A landscape with many valleys, sampled at points; each row gives a point and its height.
From any point a ball takes the steepest step (drop divided by distance) to one of its 2 nearest points. It stops when none of these is lower. Distance is the straight distance between rows; heights are no part of it.
z683 (h 67.6): [ -3   9   0   3   8 -13  -6  -3   6   9  11   5  -3  -2   2   0 -10   3
 -12  -1]
z994 (h 15.6): [-11   0   1   1 -11   9  -8  13  21   9   8  -5 -15   5  14   3   1 -10
   1 -11]
z936 (h 40.4): [  3 -11   8   1   3  23   5 -10 -13 -17   6  -6   2  20 -10  38   7   0
 -12  14]
z6 (h 40.8): [  3 -17   7  -2  11  13  18   0 -13  -3  -3 -15   7  14   3  14  15  -3
   1   9]
z675 (h 33.0): [  3   3   5   4 -14  16 -13   3  -4 -23  -4  -6   2   1  -1  38  11   9
 -15  11]
z948 (h 15.7): [ -2 -18  -7  15  10   7  -2  -5 -17   0   4  -9   3   8   0 -10   4   5
  -8  -7]
z51 (h 28.8): [ -1 -14  -6   6  25   9   7  -6  -8  -5  11   2  23   1   1  -2   3   5
 -27   1]
z697 (h 17.3): [  8   7   5   3 -13   6   4  -4   0  -2  -7 -19 -19   5   6  15   2  -2
   6  -1]
z11 (h 33.6): [  9   0  11   7   2  25  17  -4 -14  -3  -8 -15 -11   2  -8  19  10   4
   6   1]
z319 (h 24.8): [  2   3  11  -4  -1  -7   3  10 -12  11 -17  -3   0   1   3 -21   5 -12
  25 -13]
z392 (h 2.4): [ 12  24  12  -8  -9  10  -5   2  -5 -16   1  -3  -6 -15 -15  29  10   1
   6   6]
z618 (h 64.0): [  4  -7   4   8   9  -5   2   7  15  -2   4  -5   4   0   4 -25 -10   1
 -17  -5]
z45 (h 11.2): [ -4  18   0 -25 -16  -5 -16   5   8   5   4   6  -7   2 -12  15  -3 -10
  12  -2]
z707 (h 44.1): [ -2 -10   6   8  21   8  11  -1 -15  20  -2  -1  11   0 -13 -10   2   4
   1  -8]
z540 (h 32.5): [  7  -2  14  -9   4   7   8   4 -11  -1   2  -9  -2  18  -1  18  14  -5
  13  14]
z655 (h 23.4): [ 10   9  -4 -10  -6   5 -12   7  -8 -10  -1 -19   0  -9 -10   7  19  -2
   4  -9]
z406 (h 44.0): [ -8  -6  -6   8  -4 -13   0   7  29  -5   9  13   2  -1  18 -18 -10   4
   1  17]
z805 (h 45.9): [ -4  -9  -9  12  11  -9 -11   2   9 -12   9  15   3   4   3 -24 -14   5
  -6  14]
z899 (h 8.0): [  6  -1  -3  17   0  11  -7   2 -12   5  -1 -11  -6  -1  -3   0   3   4
  -1  -8]
z2 (h 46.8): [  7   0   8   6   8   7   9  -5 -22  14  -8  -5   1  -3 -17  -3   9   0
  14  -9]
z933 (h 33.2): [ -1   6  -2   1  -3  14  -3  13   7   3  10  -3  -1  15   3  26   8   1
 -12  11]
z612 (h 25.2): [  6   1  15   0   2   7  10   1 -12   4 -13  -9 -11  11  -2  12  -2  -5
  13   0]
z14 (h 30.6): [  5  -3  -1   5   8  19   7  20  -3   6  -5 -15   4   4   0  -1  19   3
  -2  -8]
z336 (h 49.8): [  0 -20  -1  -5  19   3  13  10 -13   1  -4  -6  12  10   3  -6  14  -3
   4   2]
z813 (h 36.9): [ -4  12  -5  -8   7  -2 -13   3   3   7   7   3   8 -21 -10  -2  10   8
  -3 -10]
z968 (h 68.0): [  2   9  15   5  13 -13   9  -4   2  15  -1   6  -6   6   5  -9 -21  -6
   4  -3]
z462 (h 42.6): [ -6  -4 -11  -2   3  -9  -7  13   0   5   9  -4  -1   1   8 -11  10   0
   5  -2]
z276 (h 68.2): [  3  22   7   1   0  -2   2  -4   8  11   5  -8  -1 -11   1  12  -4  -1
 -14 -11]
z764 (h 19.4): [ -2  16 -15   8  -8 -13   3 -12  14   7  -3  19  -9 -21   6 -19 -17  -1
   8  -3]
z956 (h 19.5): [ 12  16  -9  -4 -12  -7   7  -5  -9   9  -8  -8  -3  -6  -9 -11   3 -17
  20 -19]
z209 (h 69.3): [ -1  16   2 -17 -10 -21   8  -8  16  10  -2  11  -8   2   5   8 -15  -2
  -1   7]
z592 (h 36.7): [ 11  -1   6   4 -12  17   2   3  -2 -21   2 -11  -4  19   0  36   6   3
 -13  18]
z294 (h 50.5): [ -3  -9  -5  -6   7   6   9  11  17  -4   3   2   8  13  13  -2  -2   0
 -25   8]
z992 (h 15.2): [ -3   1   9   2  -2   1   0 -12  -8   4  -2  -1 -10  17  -1  24 -10   3
 -12   9]
z100 (h 48.2): [  0  -3   8  -2   1   4  13 -25 -24   2   4  -9   7  -9 -22   5   8  -3
  17  -8]
z111 (h 11.8): [  0  10   2  -6 -10  -9 -13 -10  -3   3   1  -1 -12  13  -7  17 -14  -4
  -1   4]
z594 (h 12.6): [ -9  11   1 -23 -15   7 -15   6  19   4  11   6  -6  -3  -4   4   4 -14
  14 -16]
z371 (h 8.9): [-10  16   1  -7 -20  -3  -6  -2  20  15  15  11 -14   2   6  16  -8  -9
   8  -6]
z437 (h 49.1): [ 13  14   4  -2   1  -3   6 -19 -17  -1   5 -14   2 -14 -15  10  11  -5
   6 -13]
z491 (h 14.2): [ 13  17   8   7 -13  23  -6   5 -12 -14  -8  -5 -20 -10 -22  11   6   4
  10  -3]
z315 (h 14.3): [ -6  13  -7 -12 -19   1 -10  -4  22   7  12   6  -5 -14  -4 -11  -3 -19
  10 -29]
z18 (h 11.5): [ -6   6  -8 -13  -3  -1 -25  -8  -8 -10  -6   0   1  -9 -13  17  -2   4
  -9  -6]
z548 (h 58.2): [  3 -11   0   1  15   2  11   8   4   1  -6 -14   3  10  14 -13   0  -2
 -16  -4]
z750 (h 39.5): [ -3   0  -8  -7  -2   2 -12  12  11   2   6  -8   3 -14   0 -15   7  -4
  -1 -16]
z885 (h 35.4): [ -2   8 -11  -2   7 -10 -14  -5  -1  -2  11   2  20 -19  -1   4   9  10
 -18   0]
z571 (h 6.4): [-15   7  -6 -15 -17 -15 -10  -2  21  10  13  19  -7   4   5   1 -12  -3
  12   4]
z704 (h 22.3): [  4  10  -7  -5 -10 -18   3  -8  -9   4  -3  -8 -10   3   2  -3  -3 -10
  13  -6]
z954 (h 22.9): [ -6 -28  -3  11  21  16   9  -8 -12  -1   5   1  16   7  -8 -16  -1   4
 -16  -4]
z929 (h 38.0): [  3  -9  -8   4   9  22   6  16   1   3   4   0   4  21   9  17   3  -1
 -17   7]
z321 (h 13.5): [ -6  -5  -8   2   1   7 -19 -12 -13  -6  -4  -7   7 -11 -15   0  -1   9
 -16  -9]
z646 (h 14.1): [  5   6  -8   8  -2 -14   0  -6  28  -7   2  11  -2 -24   1 -30 -16  -3
   6   1]
z773 (h 43.9): [ -6 -10  -6   2  13  22   8  16  -1  11 -14   3   0  11   6   5   4   6
 -10   4]
z329 (h 30.2): [  6  -6   6   4  -1 -10  16  -5 -15  14 -17   0   6  -6   1 -23  -4  -2
  16 -13]
z331 (h 40.7): [ -2  -8   6   6  15 -10  14 -14 -20  14   2   8  13 -10 -12 -16   0   3
  13  -4]
z254 (h 66.9): [  5  10   8   9   1 -10  -5  -1   7   8   6   0  -6  -1  -1 -18 -18  -8
  -2 -13]
z615 (h 50.2): [ 17  10  16   4   0  12   2 -12 -17 -13  -2 -16   3 -12 -25  16  11   2
   3  -7]
z270 (h 9.7): [  2  -5   5  -2   9   3   8  19  -2  15 -13  -6   2   1   7 -13   9  -1
  10  -7]
z167 (h 15.3): [  4   5  -5   3  -7   4 -18 -12 -19 -10  -5 -10  11 -21 -23  11  15   4
  -5 -14]
z240 (h 68.8): [ -3  13  11  -7   0 -21  11  -1  11  15  -8  19  -7  -1  12  -6 -21  -6
  10   2]
z226 (h 44.7): [ -7 -16   3  -4   9   0   3 -20  -7 -11   6  -3  16  10  -6   8   0   4
 -22  14]
z232 (h 35.0): [  2 -17   0   7   7  -4  12 -14 -11   3 -18   1   7 -14  -5 -31  -1   9
   9  -5]
z499 (h 41.2): [ -6 -11   3   6  -9 -17   6  11  25  -5  -8  23   4   6  31 -21 -11   1
  13  18]
z814 (h 8.4): [  8  22  -1  -6 -11  12  -5  -2 -11   1  -5  -2 -10 -11 -18  18   3   2
  13  -4]
z388 (h 9.5): [-13   2   1  -8  -8 -16 -10   5  27   1  10  31  -4   1  11 -18 -13 -10
  16   3]
z155 (h 21.2): [ -2  -4  -3  11  -9   3  -5  12   6   4   0 -11 -15  16  17   0  -2  -3
  -6  -5]
z393 (h 38.3): [ -6 -14  -5   3   7 -13  15 -18 -17   1  -9  16  10 -15  -2 -23  -2   9
  22   6]
z172 (h 43.0): [ -5 -26   2   4   3  15  14 -19 -11 -12  11  -9  12  21  -4  24   2  -1
 -20  11]
z800 (h 47.8): [-14 -10  -3  -9   6   9  -1  22   3  12 -15  13  -1  13  12  -5   0   3
   5   9]
z187 (h 46.1): [ -5 -11 -10  -8   6 -15  -7  -7   3  -7  11   3  13   7   0  -2  -3   6
 -18  15]
z246 (h 9.6): [  1  15  -1 -19 -19  -4 -19  -5   0  -6  -2   4  -6  -1 -12  29  -1  -2
  -4   2]
z263 (h 46.4): [ -3 -13 -10   7   5  -9   5   7  23  -4   6  12   3  12  16  -9 -10   8
 -18  20]
z148 (h 30.1): [  0  -8  -2  -1   2  16  -8   1  -8 -16   0  -9  12   2  -9  25  13   4
 -20   5]
z445 (h 35.9): [ -1  -8  13   1   2 -21  11   8   6 -13 -13  22  10  11  25 -25 -12  -3
  15  23]
z774 (h 66.1): [  7  -3   8  12  14  -5  -4  -8  -2   3  -2  -6   1  -5  -5 -21 -14   0
 -12 -10]
z795 (h 17.6): [ 10  12   8  -6   0  23   5  15  -6 -17   0  -5  -4 -13 -10  26  23   7
   8  10]
z955 (h 16.7): [  1  14 -12  -4 -16  -8   0   3   9  14  -1  -1  -5 -13  -3 -18   1 -14
  15 -26]
z988 (h 27.1): [  5   0   2 -10   0  13 -12   7 -10 -23  -1 -18  14  -8  -9  18  25   0
  -8  -1]
z980 (h 17.1): [  4  -3 -11   0  -1  10   0   5  -8  -2  -1 -19  -3  -3   4   8  16   2
   1  -3]
z251 (h 3.7): [  2  -4  -6   6  -3  -6  -8   4  22  -1  -4   8   1 -23  -4 -36 -10   4
  -3 -13]
z492 (h 24.3): [ -6 -11  -1   9   6 -16  -6   2  -6  -1   3   6  -3  22  11 -13 -11  -1
   1   9]
z13 (h 25.6): [  8  13  -4   0  -6 -24   9 -21  -3   1  -4   2  -9  -4   4 -15 -18  -7
   4  -8]
z763 (h 29.2): [ -3 -18  10   7   7 -19   4  -1  -6  -9  -7  13  10  18  20 -18 -13  -4
   6  16]
z20 (h 47.3): [ -9  -7  -9  -2   6 -16 -11   6  14  -7  25  14   8   8   2 -10  -3   3
  -5  16]
z424 (h 33.1): [  0  -2  -3  -1  15  -3  -2   1  -1  -3  10  -6  21  -5   2   8   9   5
 -28  -1]
z528 (h 19.9): [ -4  -7  -1   6  -3  -4  -4  -3   0   0   4  -1  -8  20   6   4  -9   0
 -12  10]
z726 (h 18.6): [ -4  -7  -9   4  -4 -21  13  -6  13   3 -11  15  -2  -3  21 -11  -8  14
   8  23]
z435 (h 24.6): [ 16   5  19  10  -4  32   9   0 -17 -18  -6  -5 -14 -10 -18  14  10  10
   5   1]
z278 (h 13.6): [ -8  -1  -8   4  -2  -5  -6   8  10   9  -7  12  -8 -10   6 -25 -11   4
   7  -6]
z16 (h 11.9): [ -3  11  -2  -2 -18   5  -6   2  14   4   2  -9 -18   2   4  17  -4  -6
   4  -7]
z110 (h 28.6): [ 4 10  4  4  0 23 -4 22  4 -8 10 -9 -5 -2 -3 25 16  0 -2  3]
z75 (h 2.2): [ -9 -21 -13   3  -2  -9   9   0   2  -1  -9  11   3   9  21  -9   2  14
   2  19]
z15 (h 12.8): [-12   4   1  -4  -5 -13  -9  12   7  11   1  17  -4   2   8 -18  -8  -8
  19  -8]
z551 (h 22.7): [ -5   5 -12   1  -1 -17   5 -11   7   6  -2  16  -2 -18   8  -7 -11  14
   4   8]

For each start below, name the point where the ball stops.
z100 -> z270
z813 -> z899
z683 -> z246
z240 -> z246
z406 -> z246
z704 -> z246

Call two points neighbours if one is among the 2 nearest of the other. Go from one point of each pair to the other, from neighbour to neighbour, staying as low as possible. Name the highest point that can't be avoided.
z251 / z246 -> z155
z16 / z251 -> z278
z16 / z75 -> z551
z899 / z270 -> z14
z392 / z571 -> z11
